Points on a hilly landscape, in no order, each with its height.
A climber steps from a point to the highest of its 2 nearest points, and stops where none of them is higher. Distance is the straight distance between rows; heights are no part of it.
(720) height 7.40: 17, 16, 12, 24, 28, 19, -7, 20, 5, -20, 9, 5, -25, 7, 18, -1, 5, -5, 4, -5, 21, -8, 25, -28, 20, 33, 11, -1, -10, -14, 16, 15, 19, -3
(705) height 3.70: 3, 10, 10, 27, 3, 14, -34, -5, -45, 13, 18, 2, 1, 12, 20, 1, -11, -21, 18, -15, 20, -7, -12, -25, 3, 16, 14, -10, -12, -11, 27, -1, -15, 10
(348) height 6.00: 16, -13, 7, -27, 24, 12, 3, 17, 20, 3, -8, 5, -4, -8, -2, -33, 9, 15, -2, -8, 3, 5, 6, 9, -18, -6, -1, 18, 4, -7, -3, 20, 22, -16
(139) height 5.77: -12, -1, 8, -16, 11, -20, 3, 25, 12, -19, -5, -7, -32, 0, 1, -7, 10, 18, -1, 37, -16, 28, 22, -16, -16, -28, 33, -4, 31, -5, -33, 16, 6, -22
(172) height 6.22: 9, -9, 8, 3, 1, 0, 9, -30, 20, 30, -23, -10, 10, 20, 4, 4, -14, -31, -20, -6, 5, -15, 5, 17, 17, 21, -2, 15, -4, -10, -19, 3, -17, 16
(480) height 6.95: 42, -30, -25, 1, -7, -9, 8, 26, -12, 11, 5, -8, 7, -14, -10, -2, 17, -3, 7, -11, 23, 25, 1, 7, -14, -19, -11, -2, 0, -27, 14, 0, 4, 6
(83) height 4.04: -9, 31, 5, -6, 5, 19, 5, 8, 6, -18, 18, 13, -3, -36, -8, -29, 5, 19, 8, -27, 10, -8, 24, -7, 1, 15, 3, -8, -8, 6, 19, 17, 12, -17
(155) height 1.89: -13, 9, -26, 2, 12, -5, 10, -34, 25, 7, -24, 8, 3, -9, -11, -10, -12, 11, 6, 11, 0, 7, 20, -13, 12, 8, -14, -10, 9, -19, -17, 5, 3, -9
(1087) height 6.70: 15, -13, 9, 3, -9, 9, -11, -42, -2, 14, 4, -20, 9, 6, -6, -6, 17, -28, -8, -16, 8, -8, -10, 22, 7, 26, 13, 18, -1, -1, -11, -23, -29, 19
(885) height 6.40: 24, -17, -26, 21, -12, -3, -2, 28, -8, 22, 19, 0, 11, 13, 0, 25, -4, 3, 0, -9, -1, 0, 3, 7, -5, -10, -8, -19, -4, -25, -9, -15, 14, -3
(890) height 5.46: 15, 3, -4, -36, 16, -8, -9, 13, 28, -1, -14, 0, -7, -15, -27, -14, -7, 12, 9, -7, -2, 17, -8, 4, -7, -16, -9, -4, 24, 25, -25, 11, 4, -4
(883) height 3.95: 12, 4, 16, -14, 14, 31, 19, 0, 21, -9, 3, 9, -9, -31, 2, -49, -3, 26, 2, -16, 30, 0, 25, -5, -15, 15, -14, -11, -31, 11, 28, 9, 9, 15
(224) height 6.73: -14, 25, 2, 7, 22, -2, 2, -33, -22, -10, 14, 13, 5, 25, 23, 13, -20, -2, 9, 17, -46, -25, -37, -15, 5, 10, -6, 33, -9, 1, -7, -7, -6, -38
(632) height 1.10: -35, 11, 6, 24, -6, 1, 14, -49, -14, -2, -4, 10, 2, 15, -22, -7, -9, -7, -21, 9, -13, 13, -7, -1, 10, 28, -4, 4, -1, -4, -17, -18, -25, 9
(5) height 5.41: -24, 17, -12, 6, -1, 6, -33, 33, -34, 10, 6, -6, 6, 14, 20, 31, 16, -11, 4, -10, -1, -9, 3, -35, 22, -15, 23, 4, 2, 9, 28, 18, -2, -2
(1103) height 5.01: 10, 11, 16, -20, -13, -6, 6, -25, 17, -17, -8, 2, -11, -42, -18, -11, 4, -16, -4, -16, 28, 34, 20, -15, 0, 14, 3, -9, -3, 11, -11, 13, -29, -4
(730) height 7.19: 12, -5, 11, 10, 11, -4, 6, -23, -22, 20, 24, 0, 7, -12, 16, 3, 3, -5, -13, 5, -16, -23, -23, -1, 12, 12, 4, -19, -14, -6, 2, -14, 8, -23
(203) height 5.57: -26, 26, -1, -8, -6, 10, -29, 38, -22, 1, 17, -5, 10, -13, 11, -2, 15, 6, 26, -10, 14, 2, 1, -31, 3, 7, 21, 5, -8, 18, 21, 28, -1, 10
(507) height 3.17: -30, 14, -32, 23, -33, 2, -1, 16, -14, -10, -5, 15, 11, 10, -2, 33, -11, 9, -9, -2, 6, 21, -12, -1, 4, -22, -13, -9, -11, 0, 26, -4, 14, 17
(919) height 6.41: -2, -16, 10, -20, 10, -22, -16, 55, -12, -11, 3, -22, -10, -9, 7, 1, 27, 11, 2, 30, -3, 7, 20, 3, -15, -32, 27, -1, 22, 15, -33, 6, 20, -15
(226) height 4.53: -2, -18, -1, 19, -7, -10, -24, 7, -21, -5, -16, -15, 19, 13, 21, 10, 11, -12, 10, 9, -14, -7, 20, 7, -1, -14, 10, 26, 5, -26, -15, -10, 3, -13
(619) height 4.31: 14, 35, -10, 5, 7, 6, 10, 13, -3, -18, 30, 20, -11, -6, -21, -8, 12, 18, 13, -17, -5, -7, -4, -19, 2, 7, 7, -18, 13, -9, 15, 17, 10, -15
(637) height 1.11: -40, -4, 24, -18, 15, -5, 11, 14, 14, 13, -29, 12, -6, 1, 3, -15, -14, 26, -6, 19, -3, -21, 18, 11, 1, 13, -9, -9, -11, 7, -7, -17, 19, 5
(390) height 1.31: 1, -3, 5, 17, -4, -13, 13, -49, 8, -19, 11, -1, -4, 10, -19, 15, 10, -10, -14, 23, -24, 12, 10, -13, 30, 31, 5, 10, 9, 12, -27, -22, -30, -14
(167) height 7.53: 16, -11, -4, -2, -25, -7, 29, -22, 26, 9, 4, 16, 8, -1, -33, 10, -9, -11, -19, 3, 5, 21, -2, 27, -9, 5, 18, -13, 6, -18, -12, -2, -11, 8
(145) height 4.15: 14, -2, 19, -11, -7, 6, 27, 21, 31, -25, 14, 28, -27, 8, -38, -14, -1, 11, -10, 1, 13, 11, 4, 17, -2, 7, 13, -4, 9, 9, 21, -10, 0, 24
(421) height 3.71: -3, 12, -16, 20, -26, 4, 9, 12, 9, -7, 7, 9, -9, -5, -15, -8, -3, 0, 28, 0, 19, 11, 14, -16, -19, 6, 10, -12, -2, -2, 18, 14, -15, 25
(980) height 7.05: 26, -3, -7, -9, -21, -8, 2, -18, 12, -11, -2, 1, -6, -12, -31, -2, 7, -19, 2, 5, 3, 35, 11, 11, -7, -11, 8, 17, 23, -25, -18, 10, -26, 2
(85) height 7.86: 8, -18, 12, 2, 9, -17, -8, -5, -18, -2, 30, -11, -10, -13, 22, -4, 22, 0, -12, 13, -26, -18, -3, -5, 23, 3, 20, 8, 3, -1, 5, -8, 2, -58
(820) height 0.12: 13, -10, 3, 12, -1, 14, 5, 8, -26, -1, 11, 3, 2, 7, -6, -30, 5, 6, 15, 5, 13, 11, -18, -7, -2, 8, -16, -3, -15, -22, 23, -25, -12, 31
(110) height 2.18: -23, -3, -6, -15, -10, 2, 30, -13, 28, 15, -19, 21, -1, -8, -16, -28, -19, 8, 9, 1, 24, -1, 30, -5, 7, 15, -21, -10, -12, -16, -6, 22, 1, 22
(812) height 0.31: 1, -8, 11, 17, -8, -3, 32, -3, -26, 3, -9, 10, 11, 19, -4, 6, -13, -6, -8, 4, 16, 32, -29, -5, -2, 6, -33, 5, -23, -21, 13, -14, -1, 42
(640) height 4.61: 15, 5, 34, -37, -2, -4, 8, 6, 9, -34, -9, -10, -31, -29, -4, -15, 10, -1, -7, 8, 20, 16, 27, -22, -31, -2, 5, -28, 4, 0, -16, 7, -16, 7
(1097) height 4.94: 18, 1, 12, -33, 9, 4, 11, 4, 22, -15, -23, 1, -15, -10, -24, -34, 0, 9, 18, -15, 17, 33, 9, -5, -14, -7, -31, 7, 9, 4, -18, 8, -21, 24
(113) height 3.33: -3, 29, -13, 14, -12, 12, 6, -21, -2, 18, -17, -2, 23, 19, 7, 32, -28, -4, 2, -9, 24, -13, -20, 23, 20, 2, -15, -9, -7, -12, 7, -9, 16, 20
(871) height 2.46: -1, -21, -16, -20, -1, 1, 30, 18, 19, 22, -24, 17, -3, -6, -7, -44, -18, 22, 26, -3, 35, 16, 7, 4, -4, -6, -21, -2, -15, -12, 15, 14, -18, 23
(86) height 6.34: -26, 12, -20, 1, -23, -7, -16, -1, -5, -7, 9, 2, 3, 14, -1, 26, 6, 6, -3, 9, -33, 9, -3, -6, 2, -32, 15, -2, 21, 8, 0, -3, -8, -11
(317) height 1.36: -28, 12, 21, 1, 9, 3, -2, -6, 18, -8, -16, -3, -10, 3, 24, -9, -8, 12, -15, 20, -25, -30, 11, 4, 4, 15, -10, 8, -1, 17, -6, -5, 9, -27
(194) height 0.86: -28, -12, -8, -4, -3, -13, 3, 18, -1, 6, -16, -4, 2, 0, 13, 16, -3, 24, -24, 17, -16, -13, 8, -8, 9, -20, -18, -18, -1, 6, 6, -19, 26, -2
(818) height 7.28: -7, 1, 13, -3, 20, -5, -23, -29, -45, -8, 27, 6, 15, 8, 31, 16, -3, -7, 20, 17, -35, -29, -23, -23, 1, -3, 18, 20, -15, 20, 7, -7, 1, -57
(906) height 0.78: 1, 13, 15, 18, 11, 16, 15, -22, 31, -8, -25, 22, 3, 2, 0, -25, -11, -6, -16, -23, 15, 19, 7, 18, -10, 26, -12, 13, -24, 7, 10, 20, 14, 9
(8) height 5.34: -30, -8, -5, -2, 23, 1, -19, 3, -16, 27, 1, -20, 10, 14, 55, 15, -16, 4, 13, 16, -20, -48, -18, 23, 8, -12, -2, 6, 1, -4, -18, -8, 15, -24
(147) height 5.76: -37, 12, 7, -14, 18, 1, -6, -26, -19, 27, -24, -3, 11, 7, 33, -2, -28, -6, 16, 5, -7, -31, -24, 24, -15, -10, -13, -4, -3, -7, -19, -6, 21, 6
(187) height 6.13: 26, -26, 3, 12, -11, -7, -6, 23, 9, -12, -1, -4, -7, -22, 10, -26, 13, -2, 21, -5, 27, 18, -10, -9, -16, -6, -17, 5, -5, 18, 24, 9, -34, 37
(305) height 1.97: 12, -13, -9, -4, -27, -19, 11, -16, 8, -7, 27, -9, -13, -1, -21, 32, 2, 3, -24, 26, -15, 13, -6, 23, -8, -31, 21, -31, 28, 8, -13, -26, -29, -1
(60) height 4.64: -25, 21, -22, -18, 14, 13, 5, 26, 18, -21, 8, 13, -17, -3, -31, -9, 4, 32, 16, 4, -7, 9, -7, -18, -1, -4, 7, -15, 22, 1, 1, 7, 17, -18
(1019) height 5.68: 10, -7, -20, 11, -3, 4, -5, -30, 8, 41, -3, -15, -2, 24, 8, 19, -9, -7, -29, 0, -8, -12, -6, 6, 19, 3, 5, -10, 6, 3, -3, -16, -22, -7
(761) height 0.65: -2, -6, 10, 7, -11, -7, 10, 20, 12, 4, -11, -8, -12, -5, 7, 12, 4, 4, -20, 15, 15, -31, 28, 8, 23, 12, 2, -21, -2, -9, 17, -7, 30, -5
(1020) height 1.59: 5, -8, 15, -2, 3, -6, 15, -17, 34, -1, -7, -3, -18, 19, 17, 4, -15, 4, -21, 30, -48, -24, -10, 15, -4, -7, 4, 9, 17, 26, 7, 3, -6, -17
(133) height 0.93: -17, 19, 11, -5, 1, 8, 19, -31, 25, -19, -28, 16, -6, -5, -20, -29, 1, 10, -17, -3, -3, 18, 7, 2, -21, 11, 6, -16, 1, 4, 11, 27, 4, 7
(524) height 3.56: 0, 20, -7, 1, -13, -1, -4, -2, -35, 4, 3, -9, 29, 3, 22, 32, -9, -13, 15, -26, 9, -28, -18, 18, 2, -8, -22, 1, -14, -11, -4, -12, 11, 9
(709) height 8.28: 20, 13, 18, 35, 9, 22, 20, -9, 14, -39, 11, 15, -13, 16, 13, -3, -4, -4, 2, 0, 18, 11, 29, -14, 4, 23, -2, 6, -24, -18, -1, -3, 14, 14
(465) height 1.54: 13, -9, 24, -20, -1, -14, 12, -30, 32, -15, 4, 4, -22, -8, -22, 6, 4, -5, -13, 27, -11, 10, -6, 0, 16, 9, -2, -1, 19, 14, -33, -7, -18, -9
(444) height 6.65: 3, -17, 31, 8, 3, -9, -3, -7, 3, 25, 7, -6, -5, 10, 16, 5, -9, -12, -8, 7, 1, -41, -16, 8, -7, 14, 4, -21, -11, -1, -4, -23, 17, 19
(819) height 7.39: -8, 13, -11, 28, -9, -1, 6, -36, -23, -1, 15, -1, -3, 36, 33, 38, -23, 4, -1, 24, -39, -19, -24, -4, -7, -13, -7, 5, -4, -6, -5, -22, -4, -18
(590) height 8.31: 18, 38, 2, 29, 15, 16, 20, -7, -1, -28, 16, 11, -11, 27, -1, -1, -9, 1, -1, -16, 6, -6, -1, 1, 3, 44, -2, 19, -2, -19, -3, -12, -8, -3
(688) height 6.56: 20, -1, -7, 0, 26, 2, -16, 20, -9, 15, 12, 8, 3, -6, 1, -7, 14, -3, -2, -16, 0, -5, -1, 6, 1, 6, 3, 6, -6, -8, -3, 18, 19, -39
(970) height 6.71: 2, -9, -4, -14, 1, -8, -23, -8, -20, 12, 17, -12, 14, -19, -3, 13, 17, 5, 4, 0, -19, -18, -24, -20, 11, -13, 7, -17, 8, 24, 13, -1, 11, -13
(263) height 3.99: -23, 12, -12, -8, 12, -7, -5, 11, -5, -3, -20, -12, 19, 8, 21, 14, 13, 7, 9, 26, -16, 12, 14, -30, -6, -5, 17, 10, 3, -11, -19, 22, 16, 2
(722) height 3.94: 4, 1, 1, 9, -12, -1, 22, 39, 45, -38, 9, 20, -32, -6, -20, -11, -12, 7, 20, 1, 32, 14, 19, -7, -22, 6, 15, -12, 14, 2, 26, 19, -11, 16
(135) height 7.51: 16, -4, -7, -16, -12, -11, -3, 26, -19, -8, 3, -18, 17, -13, -14, -3, 14, 3, 3, -11, -7, -4, 7, 19, -14, -19, -26, 17, 10, -13, -9, -9, 8, -10
(299) height 0.48: 0, -21, 11, 1, -13, -4, 55, -10, 8, 16, -19, 21, 18, 33, -26, -1, -18, -14, -10, 1, 22, 23, -18, 20, 0, 16, -12, 3, -28, -3, 2, -6, -6, 66
(409) height 5.03: -7, 16, -17, -26, 13, -10, 8, -3, 28, -11, 2, 15, -12, -3, -22, 9, -9, 17, 0, 7, -26, 16, -18, 3, -6, -24, -2, 0, 40, 17, -13, 14, 1, -37
(367) height 7.16: 28, -35, 4, -20, -3, 1, 15, -10, 23, 23, 0, -3, 10, 1, -20, 1, 10, -19, -27, -7, 16, 8, -21, 33, 8, 1, 18, -5, -4, -5, 0, -14, 5, 17
(268) height 2.28: -6, -6, -22, 7, -2, -10, -15, 23, 12, 5, 15, -9, -17, -12, -5, 25, 7, 20, -10, 17, -9, -22, 15, 22, -3, -28, 14, -25, 34, 23, 9, 0, 22, -12
(304) height 4.95: -18, 3, -2, 16, 19, -1, -9, 25, -17, 9, 1, -4, 1, 14, 26, 5, -5, 7, 11, 25, -15, -28, 11, 16, -12, -16, 6, 11, 5, -20, -4, -9, 30, -8
(197) height 7.12: -10, 11, 4, 4, -25, 6, -25, -7, -8, 8, 0, -19, -1, 5, -10, 5, 10, -18, -3, -11, -3, -7, 8, 18, 1, 0, -2, 12, 6, -12, 2, -11, -33, 17
(115) height 4.25: 21, -11, 22, -24, 12, 16, 4, 10, 17, -24, 4, -1, -18, -38, 10, -30, 8, 9, 5, -14, 23, 31, 28, -20, -23, -4, -1, -22, -17, 18, 10, 22, -4, 16
(127) height 6.82: 6, -30, -11, -3, 5, 9, -13, -7, -2, 12, -16, -12, 15, -2, -8, -15, 4, -15, -2, -23, 24, 1, -37, 36, 3, -12, -7, 5, -11, 10, 13, -13, 1, 37
(275) height 3.43: -18, 8, -36, 14, -26, -6, 11, 15, 0, -9, 0, 18, 7, -5, -36, 4, -4, 2, -4, -14, 8, 41, -18, -21, -4, -15, 4, -9, 0, -5, 14, 13, -4, 6
(1005) height 5.90: 37, -2, -18, 32, -30, -12, 16, -1, 0, 12, 15, -13, 17, 4, -5, 41, 2, -15, -16, -18, 9, 8, 17, 6, 11, 9, 3, -7, -7, -2, 2, -15, -9, 3
(882) height 3.06: -25, 16, -2, -9, -2, 14, 17, 12, 0, 26, -24, 12, 18, 19, 6, 10, -21, 16, 0, -7, 8, -3, -18, 8, 6, -18, -18, -1, -16, -13, 6, 9, 28, 20
(766) height 7.06: -21, 28, 10, 30, -3, 10, -16, 34, -3, -6, 2, 7, -2, 1, 7, -15, -10, -5, 11, -27, 26, -18, 5, 7, 9, 27, -17, 12, -5, 10, 16, 8, -4, 19
(606) height 3.82: 17, 17, 5, 23, -1, -14, -13, -30, -39, 0, 9, -18, 25, 13, 37, 34, -16, -26, 18, -7, -6, -41, -17, 27, -5, -13, -6, 12, -12, -9, -16, -24, -2, -19
(208) height 4.11: 7, 9, 16, 18, 6, 9, -17, -34, -25, 3, 8, 5, 15, -3, 4, 4, -6, -29, 2, -16, 15, 2, -5, -32, 28, 30, 4, 17, -27, 6, 4, -16, -15, 6
(1126) height 4.13: 24, -17, -13, 22, -9, -9, -24, -11, -22, 7, 18, -20, 13, 14, 16, 27, 6, -12, 9, 6, -24, -34, -5, 5, 8, -16, 1, 12, -2, -5, -10, -24, -10, -20
(355) height 6.72: -9, -13, -3, -26, 0, -2, -40, -20, -32, 5, 9, -7, 23, -16, 16, 9, 10, -13, 9, -10, -20, -23, -21, -21, 18, -3, 16, 24, -12, 21, -1, -2, -4, -38
(290) height 4.49: 11, -13, 19, -25, 2, 6, 30, 16, 29, -21, -22, 24, -30, 2, -27, -31, -3, 16, -14, -4, 28, 39, 2, 5, -1, 1, -22, 6, -6, 4, 11, 9, -3, 17
(61) height 6.58: -9, 4, -18, 10, 11, 10, -19, 38, -6, -1, -9, -6, -23, -2, 8, 7, 14, 0, -3, 2, 22, 11, 32, -25, 11, 7, 15, -1, 13, -12, 14, 19, 8, -24
(670) height 0.62: 6, 6, 9, 6, -13, 6, 30, -7, 19, 12, -30, 23, 4, 19, -25, -8, -30, 3, -20, -17, 9, -1, -17, 30, 0, 20, -10, -4, -12, 8, 17, 0, 11, 36
(652) height 1.65: -22, 0, -28, 5, 7, 4, 8, -35, -6, 7, -16, 11, 28, 10, -2, 9, -13, 10, 5, 16, -21, 2, -15, -6, 5, -10, -32, -4, 1, -17, -19, -1, 15, -9
(785) height 2.76: -4, -11, -14, -22, -8, 5, 20, 19, -2, 30, -18, 4, 22, -4, 6, -23, -4, 12, 13, -4, 12, 17, -13, -3, -9, -13, -21, 2, -18, -14, -3, 9, 14, 18
(689) height 5.73: 28, -15, 22, 16, -15, 0, -4, -8, -2, -21, 13, 2, 13, -18, -16, -13, 14, -20, 7, -10, 11, 39, -6, -9, -7, 20, -3, 3, -16, 13, 5, -2, -18, 32
(1102) height 5.38: 29, 0, 21, 30, 5, 14, 9, -13, 4, -22, 11, 8, 16, -25, 6, -20, -1, -5, 16, -32, 14, 2, 7, -10, -14, 31, -11, -6, -40, 18, 5, 10, 0, 24
(385) height 6.16: -34, -23, 26, -2, 22, 4, -9, 1, 0, 13, -8, -7, 8, -6, 30, -22, -10, -7, 24, 15, 6, -43, -8, 22, -19, -2, -1, -1, -24, -2, -11, -10, 24, 18
(543) height 5.99: -15, 18, -1, 7, 14, 3, -22, 43, -19, -17, 5, -1, -21, -14, 13, -5, 21, -7, 22, -6, 16, 14, 29, -52, 1, 7, 34, -4, 3, 15, 27, 43, -8, -10
(725) height 6.50: 4, -16, -12, -9, -11, 10, -21, 6, -2, 14, -9, -12, 11, -22, -8, -30, 12, -16, 13, -15, 26, 21, -13, 6, -3, -4, 2, 11, 2, 9, 22, 14, -23, 14
(784) height 2.45: 7, -23, -14, -22, 15, -2, -18, 33, 10, 22, -21, -12, -5, -2, -12, 6, -2, 12, -14, -6, -4, -30, -2, 36, -7, -20, -4, -8, 22, 18, 3, -10, 22, -2
(249) height 5.37: 43, 3, 26, 21, 0, 0, 4, -4, 11, -26, 11, -7, -12, -21, -16, 4, 12, -20, -15, -21, 17, 21, 30, 2, -6, 29, 7, 1, 0, 13, -5, -3, -15, -7
(1055) height 2.13: 10, -5, 5, 9, -23, -9, -1, 10, 3, -11, 13, -12, -23, -3, -16, 18, 12, 6, -19, 14, 5, -2, 21, 13, 8, -17, 24, -24, 29, -1, 12, -13, 3, 2
(977) height 3.40: -15, 2, -16, 12, 13, 9, -28, 14, -39, 17, 7, 2, 20, -2, 12, -12, -9, 1, 34, 1, 22, -6, -25, 2, -17, -2, 7, -13, -16, -11, 18, 1, 12, 10
(136) height 7.64: -5, 25, -3, 28, -18, 7, 6, 6, -1, -10, 11, 6, -1, 8, -19, 7, -12, -7, -6, -18, 3, -10, 13, 15, 8, 23, -16, 7, -2, -16, 4, -19, -16, 11
(903) height 2.97: 0, -18, -2, -30, 15, -14, -8, -31, 18, 29, -22, -8, 8, 5, 3, -1, 10, -12, -10, -1, -30, 6, -17, 11, 15, -21, -15, 15, 19, 11, -26, 7, -16, -8
(794) height 1.12: -20, 18, 8, 8, 18, -5, 3, -6, 25, -18, -12, 8, -27, 2, -9, -27, -10, 15, -18, 5, -30, -8, 8, -7, -20, 13, 5, -17, 14, 9, -3, -3, 3, -24
(64) height 3.46: -21, -2, 13, -29, 14, -7, -9, -3, 9, 10, -29, -5, 13, 2, 14, -2, 6, -9, 7, 4, -25, 11, 5, -25, 16, 2, -14, 30, -1, -1, -27, 19, 1, 1
(588) height 6.94: 19, -5, -14, -26, -18, -15, -10, 7, -12, -9, -12, -23, 9, -22, -8, 4, 10, -19, 6, -7, 9, 12, 21, -10, -14, -24, -6, 15, 24, -10, -12, 5, -28, -13
(924) height 7.15: 5, -14, -11, -16, 39, 2, -23, 21, -28, 21, 27, -18, -2, -11, 21, -7, 24, 10, 9, 13, -18, -27, -3, -1, 2, 0, 28, 5, 9, 7, -9, 11, 25, -50
(1073) height 6.85: -17, 2, -22, 6, -10, -4, -20, -14, -25, -12, 22, 1, 8, 38, 27, 56, -2, 24, -1, 14, -54, -8, -12, -7, -15, -34, -5, 6, 3, 9, -3, -10, 0, -9
(1053) height 2.67: -6, -6, -5, -39, 13, 10, -12, -5, 8, 34, -22, -16, 9, 0, 3, -6, 0, 19, -10, -15, -3, -18, -25, 18, 15, -19, -18, 10, 13, 13, -10, -6, 11, -1
(964) height 4.58: -5, 1, 12, 3, -5, 6, -5, -34, 11, -2, 9, -2, 4, -15, -1, -5, 1, -14, -9, -19, 8, 13, 30, -20, 24, 30, 12, 15, -13, -7, -8, 6, -27, -1
(1042) height 6.97: 12, -14, -21, -18, 11, -13, -19, 55, -28, -7, 0, -19, 16, -9, 0, -4, 27, 15, 16, -3, -7, 22, 4, -5, -23, -23, 3, 11, 10, 3, -14, 8, 12, -4
(810) height 1.78: 4, -21, 9, -10, -25, -23, 24, -13, 28, 4, 17, -2, -16, 18, -3, 13, 2, -3, -15, 39, -43, -7, -18, 14, 4, -18, 2, -8, 17, 24, -22, -15, -18, -9
(791) height 5.91: -14, 16, -14, 14, -18, 1, -24, 0, -30, -11, 33, -4, -15, 25, 4, 49, 15, -1, -17, 6, -20, -9, -7, -14, 17, -16, 25, 3, 10, 0, 26, 4, 5, -21

For each start below, name the point where the climber stops.
(305) => (85)
(812) => (317)
(275) => (890)
(882) => (85)
(761) => (85)
(263) => (85)
